Points on a hilly landscape, in no order, each with its height.
A climber steps from a point to the highest of its 2 nearest points, and stops where none of them is higher. Distance is the straight distance between rows; heights are no part of it.
(760) h=3.59: [129  76 142 105 188 115 152 127 140 170 153 154  86 150 153 155 119 162
  94  55 160]
(1055) h=1.19: [ 97  77 119 133 150 159 172 156 159 100 145  89 144  99 135  55 117 139
 118  88 132]
(1243) h=2.90: [ 98  94 112 106 146 144 101 163 148 131 140  83 116 117 128 166 129 128
 124 111 188]
(92) h=4.90: [ 85 109 155 119 148 143  99 179 141 118 167 117 140 127 105 102 121 143
 167 174 183]
(740) h=2.86: [141 116  71 172 134 169  91 117 115 137 139 161 129 154  83 166 196 166
 135  96  94]
(302) h=6.22: [114 124 125 130 153 120  63 121 122 102 111  85 146 128 106 184 143 101
 127 165 222]
(127) h=1.70: [178 154 107 151  70 129 119 178  98 117  79 108 169  57 171 131 136 103
  97 124 110]
(163) h=1.91: [135 140 163  63 157 189 181 151 148 127 124  79 112 147 121  85  81 144
 110 135 150]
(1071) h=5.29: [139 143 139 121 170 144 123 115 140 126 163 123 139 110  80 139 144 127
 113  93 145]
(1038) h=3.66: [138 137 149 106 186 169 102 155 114 128 181  87 102 104  84 164 127 144
 134 167 186]
(777) h=5.09: [109 112 124 124 149 135 152  97 104 150 110 173  67 168 121 154 104 163
 172 160 147]
(1004) h=5.85: [ 89 111  62 165  93 125 114 100 135 126 100 168 135 158 111 119 163 153
 170 189  85]
(503) h=3.01: [135 142 130  82 180 187 115 133 137 159 158  71  72 125  83 145 134 131
 128 181 143]
(326) h=1.97: [125 145 148 140 142 129  68  65 135 136 146 142 151 117  79 147 152  98
 128 186 141]
(560) h=0.15: [115  38 133 181 176 115 122 105 139 130 128 145 126 137 167 117 142 156
 102 154 153]
(74) h=6.35: [ 97  98 110 166  99 102 151  98 136 128 113 164 108 164 144 114 125 153
 166 191  96]
(762) h=4.73: [102 127 118 143 124 137  98 119 143 140 117 143 137 177  81 118 168 141
 171 132 133]
(584) h=2.76: [107  92  67 126 139 102 177  84 146 101  93 148 139 140 158 122 123 144
  85 105 127]
(209) h=5.28: [152 135 177  96 120 144 160 141 151 169 158  89  84 131 146 124 102 113
 112  98 104]
(255) h=2.39: [124 134  97 132  78 115 167  75 132 116 113 152 157 114 153  70 123 118
 107 101  47]
(669) h=0.55: [122  92  61 155 140 151 131 164 172 142 131 135 113 152 127 107 185 182
 114 149  72]
(1081) h=8.02: [147 137 164 132 105 144 156  68 110 159 165 165 118  91 143  99 103 112
 120 137  64]
(113) h=1.64: [137 175 168 112  95  85  99 120 137 132 120 132 169 138 137 100 135  78
 119 116 122]
(1226) h=2.02: [100 157 118  57 128 165  97 190 123 130 132 134 147 106 110 131 116 106
 132 135 170]
(861) h=7.38: [152 130 206 152 146 130 142 108 113 122 129  91 110 116 146 116  93  95
 132 177 160]
(400) h=4.01: [160 176 157 148 140 135 169 146 156 134 175 130 121 129  84  71 151 144
 146 114  58]
(446) h=3.78: [141  75 146 182 164 153 102 138 120 180 118 114  46 178 166 154 161 151
 155 165 122]
(665) h=4.21: [147 157 144 130 117 159 156 138 156 135 168 101 138  99  96  69 148 116
 125  76  76]
(850) h=3.02: [147  97 138 137 161 115 116 128 150 173 157 131  99 163 126 164 163 161
 107  47 120]
(1050) h=4.79: [105 122  71 118 105 139 128 133 136 100  64  50 123 125 129 121 126  89
 133 144 118]
(1126) h=3.21: [143 156 129 117 125 129  85  94 155 185 145 143 109 162  80 176 171 119
 131 129  99]
(1150) h=6.38: [128 145 197 128 154 147 148 136 131 100 130  88 122 149 110  78  96 122
 153 210 170]
(888) h=1.49: [111 120 144  78 137 172 175 148 146 108 115  93 149 127 137  62  90 140
 106  94 153]
(50) h=4.51: [162 169 183 128 185 123 152 120 153 134 149 132 123 158  81  80 145 138
 127 149 106]
(29) h=5.33: [111 124  58 163 111 135 128  82 127 111 114 141 138 113 102 134 158 133
 139 150  96]
(441) h=4.13: [144  93 160 181 158 141  92  89 101 169 154 169 101 162 104 164 160 152
 150 107 113]
(262) h=2.41: [128 192 165 144 121 123 110  97 103 112 155 174 158 124  54 131 128 119
 180 148 115]
(751) h=1.69: [128 176 125  61 107 144 101 187 127 141  90 128 156 119 119 120 129  79
 115 138 140]
(280) h=3.67: [150 135 130 128 150 153 101  84 110 181 144 180  88 175  83 192 155 158
 145 105 104]
(590) h=4.85: [138 110 131 125  91 144 142 108  78 101 115 106 122  90 180 183  63 121
 115 141 174]
(219) h=0.96: [118 105  84 138 149 139 168 170 159 109 136 117 134 104 131  91 150 148
 110  90 116]
(1157) h=1.48: [134 178 131  76  69 157 101 151 102 153  74 133 169 105 118  97 116  79
 133 133 114]
(797) h=2.20: [133 112 116 143  87  90 160  68 143 152 141 126 114 122 166 108 127 112
 100  75  56]
(123) h=2.70: [119 135  63 117 107 161 159 168  95  95 132 106 104  88 120 173 111 149
 154  83 150]
(1042) h=1.86: [191 180 132 166  99  98 107 158 108 102 122 126 175  72 148 147 152  95
  98 111 104]
(377) h=1.57: [136 178 134 121 126 168 132 132  87 132 186 150  94 104  54 173 112 154
 184 131 115]
(231) h=0.73: [133 118  58 140 143 143 143 155 171 143 127 117 117 129 111 119 187 152
 109  91  83]
(78) h=1.53: [159 142 166 118 126  66 162 126 109 117 152 147 128 133 184 106  90 152
  80  33 126]
(612) h=3.47: [ 70  96  71 106 122 142 128 164 125 106  89 138 164  99 122  47 122  99
 138 151 104]
(1181) h=2.64: [113 183 150 140 119 103  73 122 113 133 127 176 167 138  54 130 158  96
 188 121 128]
(1034) h=2.47: [153 142 132 179 130  65 143 111 108 107 131 173 126 139 134 167 131 146
 140 136 112]
(814) h=5.26: [139 133 143  75 185 156 144  87 114 183 151 189  76  84 163 157 100 118
 100 117 119]
(334) h=2.54: [ 95  99  77 135 109  92 158  63 146 105  96 162 162 135 153  81 129 123
 104 113  82]
(27) h=0.27: [112  87 115 162 153 113 101 124 155 119 120 158 157 148 137 107 160 152
 112 191 137]
(790) h=0.92: [125 145 121  94  77 116 159 107 114 120 120 204 161 123 177 113  84 141
 105 146 102]
(942) h=3.80: [ 63  77  55 103 115 133 144 125 127  88  64 126 152 118 140  83 106 111
 138 121 117]
(364) h=2.74: [135 109 136 181 138  92 131 138 110 102 145 145 118 119 138 177 120 146
 145 150 152]
(963) h=0.76: [134 179 129  92  86  98 143  89  95 107 114 210 179 129 147 107  97 127
 110 105 113]
(581) h=5.77: [134 106 140 110  88 171 144  87 101 108  86  74 143  98 158 124  62 129
 113 140 139]
(1242) h=6.33: [178 181 176 131 136  81 117 150 108  82  99  96 164 132 140 173 114 102
 105 109 175]
(325) h=7.05: [152 158 185 118 111 114 153  57 131 168 143 133 108 142 136  81 110  96
 120 124  72]
(270) h=2.25: [152 175 146 157 121  60 143 147 117  93 132 172 158 134 136 129 130 138
 135 122  97]
(491) h=1.36: [ 79  74  53 117 112 154 119 127 117  98 128  81 119  94 141 127 110 145
 146 170 117]
(458) h=1.10: [136 128 114  85  90 131 154 142 141 123 105 151 162 116 193 105  94 139
  75 146  97]
(1234) h=1.54: [172 154 113 119  65 126 133 216 116 133  71 124 166  84 191 112 119 136
  97 128 109]
(949) h=3.36: [121 101  99 116 128 114 115 127 149 142 119 118 107 139 146 196 135 129
 106 120 160]
(175) h=1.99: [158 138 133 167 108  59 150  80 133 132 134 117 112 142 148 133 141 119
 113  60  98]
(1120) h=3.86: [113 125  99 149 139 126 109 186 150  91 114  81 141 121 130 113 155 124
 134 185 157]
(131) h=4.00: [129 129  95 105  88 125 142 110 111 113 100 112 121 117 158 194 100 104
 107  94 152]
(104) h=3.50: [144 142 165 105 145 112 137 188 141 104 138 143 143 130 164 131 100 136
 101 183 165]
(744) h=2.89: [129 190 148 115 110 106  68 119 141 166 142 150 140 148  65 164 167  94
 165 118 112]
(115) h=4.86: [112  86 102 203 112 117 109  55 119 127 132 153 144 123 112 137 164 134
 146 110 113]
(244) h=2.45: [127 157 139  58 150 181 136 150 163 139 133  70 103 147  99 117 116 123
 113 163 139]
(946) h=2.01: [119 148  97 120 116 159 144 139  97 110 160 135 107 102  99 165 108 152
 166 133 144]
(227) h=3.58: [117 138  65 107 105 143 165 198  97  98  73 107 119 113 135 129 117 118
 143  98 153]
(370) h=2.73: [126  98 145 118 142 102 109  99 169 181 147 102 111 162 125 143 155 122
 105  45 136]
(188) h=5.86: [104  91 117 166 141 133 149  83 105 138  99 192  91 183 130 112 123 176
 180 196 122]
(945) h=4.61: [126 113 144 115 108 120 133 159 182 169 170  99 111 124 154 114 133 111
 109 101  86]
(644) h=5.96: [159 183 146 114 151 138 116 134 112 108 148 121 145 102  83 180 127 117
 122  95 148]
(739) h=5.04: [128 138 173 143 167 124 150 162 147 123 152 144 115 166  94  87 130 166
 167 169 127]
(210) h=3.04: [115 121  99 112 137  78 152 104 142 113 100 162 141 165 148 132 130 142
 104  84 150]
(541) h=5.42: [ 99 114  79 133 124 126 109 112 119  84  82  71 135 116 128 159 127 102
 131 154 185]
(1179) h=3.38: [156  94 185 227 177 123  99 146 103 146 134 107  69 152 142 156 155 148
 177 172 133]
(787) h=2.10: [114 108 128 132  78 144 109 154 111 144 101  60 141  81 132  98 124  53
 142  80 113]
(1019) h=4.32: [116  92 143 134 144 148 123 114 133 173 106 123  61 212 120 148 135 154
 169 155 140]
(853) h=7.00: [140 151 151 123 143  92  87 143 121  93 105 103 158 126 127 192 129  88
 115 123 207]
(856) h=2.04: [158 181 140 141  96  81 126 169  95 100 119 173 189  98 153 104 130 113
 115  96 108]
(203) h=4.20: [136 107 154 144 127  96 117 137 164 152 161 120 119 119 162 136 137 109
 102 164 112]
(336) h=4.23: [128  96 123  83 176 134 152  95 132 172 151 169  85 118 147 166 109 141
  88  82 136]
(176) h=2.29: [ 97 104 114 129 120 117 116 133 149 141 104  78 132 124 122 119 149  76
 134  70 141]
(926) h=4.68: [156 161 156 105 153 155 145 137 145 133 168  99 140 103  91 100 141 120
 102  47 121]
(398) h=3.51: [122 128 131 121 124 135 122 155 141  91 113  89 150 115 153 112 111 115
 109 200 151]
(57) h=2.03: [126 120  74 114  85 185 145 155  81  97 131  56 107  70 148 164  95 139
 143 119 145]
(968) h=6.60: [165 128 183 140 106 128 149  89 112 121 113  86 135 114 164 121  91 100
 104 131 141]
(228) h=1.65: [110  83  75 101  87 170 111 132  98  99 121  36 113  73 165 159  80 126
 136 152 126]
(297) h=3.63: [ 90  89 151 102 120  82 115 123 167 154 118 142 125 182 165 132 111 123
 123 148 154]
(1059) h=0.39: [115 100  97 171 135 122 108 180 164 123 125 156 141 168 136  99 177 173
 138 195 108]
(414) h=4.28: [106 111 164 110 170 162  92 186 129 140 190 107 107 126  86 140 122 163
 165 167 189]
(5) h=2.18: [128 153 157 150 152 142  98  60 104 137 163 182 133 119  61 136 140 126
 158 176 123]
(197) h=2.50: [ 83 110  86  87 151 160  95 173 123 113 135 110 142  90 115 143 130 118
 127 127 191]
(14) h=4.31: [101 124  74  98 119 142 163 152 139  95  62  84 133 132 138  99 116 112
 120 114 133]
(1119) h=1.78: [140 174 171 132 108 127  93  81 135 119 131 113 173 112 103 106 138  72
 117 166 122]
(390) h=1.12: [ 97 104  72 114 106 148 153 140 134 108 135 137 122 103 150 119 107 149
 132 163 103]
(1193) h=3.22: [164 136  88 144 162 140 116  97 123 144 122 189 117 176  89 178 180 177
 109 111  96]
(283) h=1.74: [179 135 154 141 136  73 170 103 119 136 155 124  96 122 182 122 112 131
  72  49 101]
(1090) h=3.32: [ 92  97 136 118 130  62 143  99 139 127 111 181 135 193 160 114 113 153
 133  97 162]
(109) h=6.78: [151 137 135 128 152 155 158  75  96 151 165 184  98  70 133 135 107 126
 115 134  93]
(876) h=5.27: [102 116  87 167 107 152  81  93 102 123 107 190 149 183  87 139 171 159
 178 155 124]
(476) h=1.28: [138 141 150 115  95  84 171 173 118 104 126 154 150 137 187 100  92 150
 118  70 134]
(278) h=3.08: [148  99 175 208 172 108 120 164 105 116 162 110  95 113 128 159 129 158
 167 163 149]
(472) h=5.65: [104 129 178 132 159 135 133 153 131 117 146 133 115 160 101  88 108 152
 182 215 167]
(846) h=1.31: [149 134 110 105 100 148 147 207 142 116 126 125 151  90 187 116 110 146
  82 153 112]
(1207) h=3.91: [126 111 171 123 125  80 128 148 148 139 142 147 123 146 177 137 106 117
 111 171 145]
(254) h=2.49: [105 110 128  98 120  81 105  99 168 160 114  90 134 153 147 103 150  81
  91  44 128]
(1282) h=4.52: [122  67 130 214 128 136  95  64  88 140 152 171 120 130 115 161 151 150
 160 118 131]
(1043) h=1.50: [130 191 169 100  75 121 100 139 102 145 112 147 169 120 106  95 124  73
 157  92 119]
(1141) h=5.80: [183 201 177 108 142 116 106 152 101 102 120 110 178 105 111 158 120 106
  96  84 151]
(427) h=4.33: [106 127 114 150 145 128 107 170 150 118 108 118 142 155  87  95 171 133
 162 133 147]
(397) h=6.15: [156 154 176 119 131 126 162  97 145 164 139  98  81 157 120 116 120 104
 129 114 100]

Two climbers start at each pair of points below. Name the first point that both come to, or write -.
(1034) and (5): (74)
(584) and (176): (1081)
(326) and (27): -
(751) and (244): (861)
(400) and (1055): (472)
(942) and (334): -

Call two points neighbours if one is among the 2 nearest of the other. Go from one point of each pair to the other, from neighbour to neighbour, staying as high as possible. Name the lowest point that can't be avoided.
(861) and (1081): (787)
(861) and (644): (400)
(1081) and (74): (104)
(853) and (644): (1141)

For each start below, name the point where the climber stops.
(669): (861)
(458): (74)
(963): (74)
(612): (853)
(254): (1081)
(104): (1081)
(1157): (861)
(78): (1081)
(503): (861)
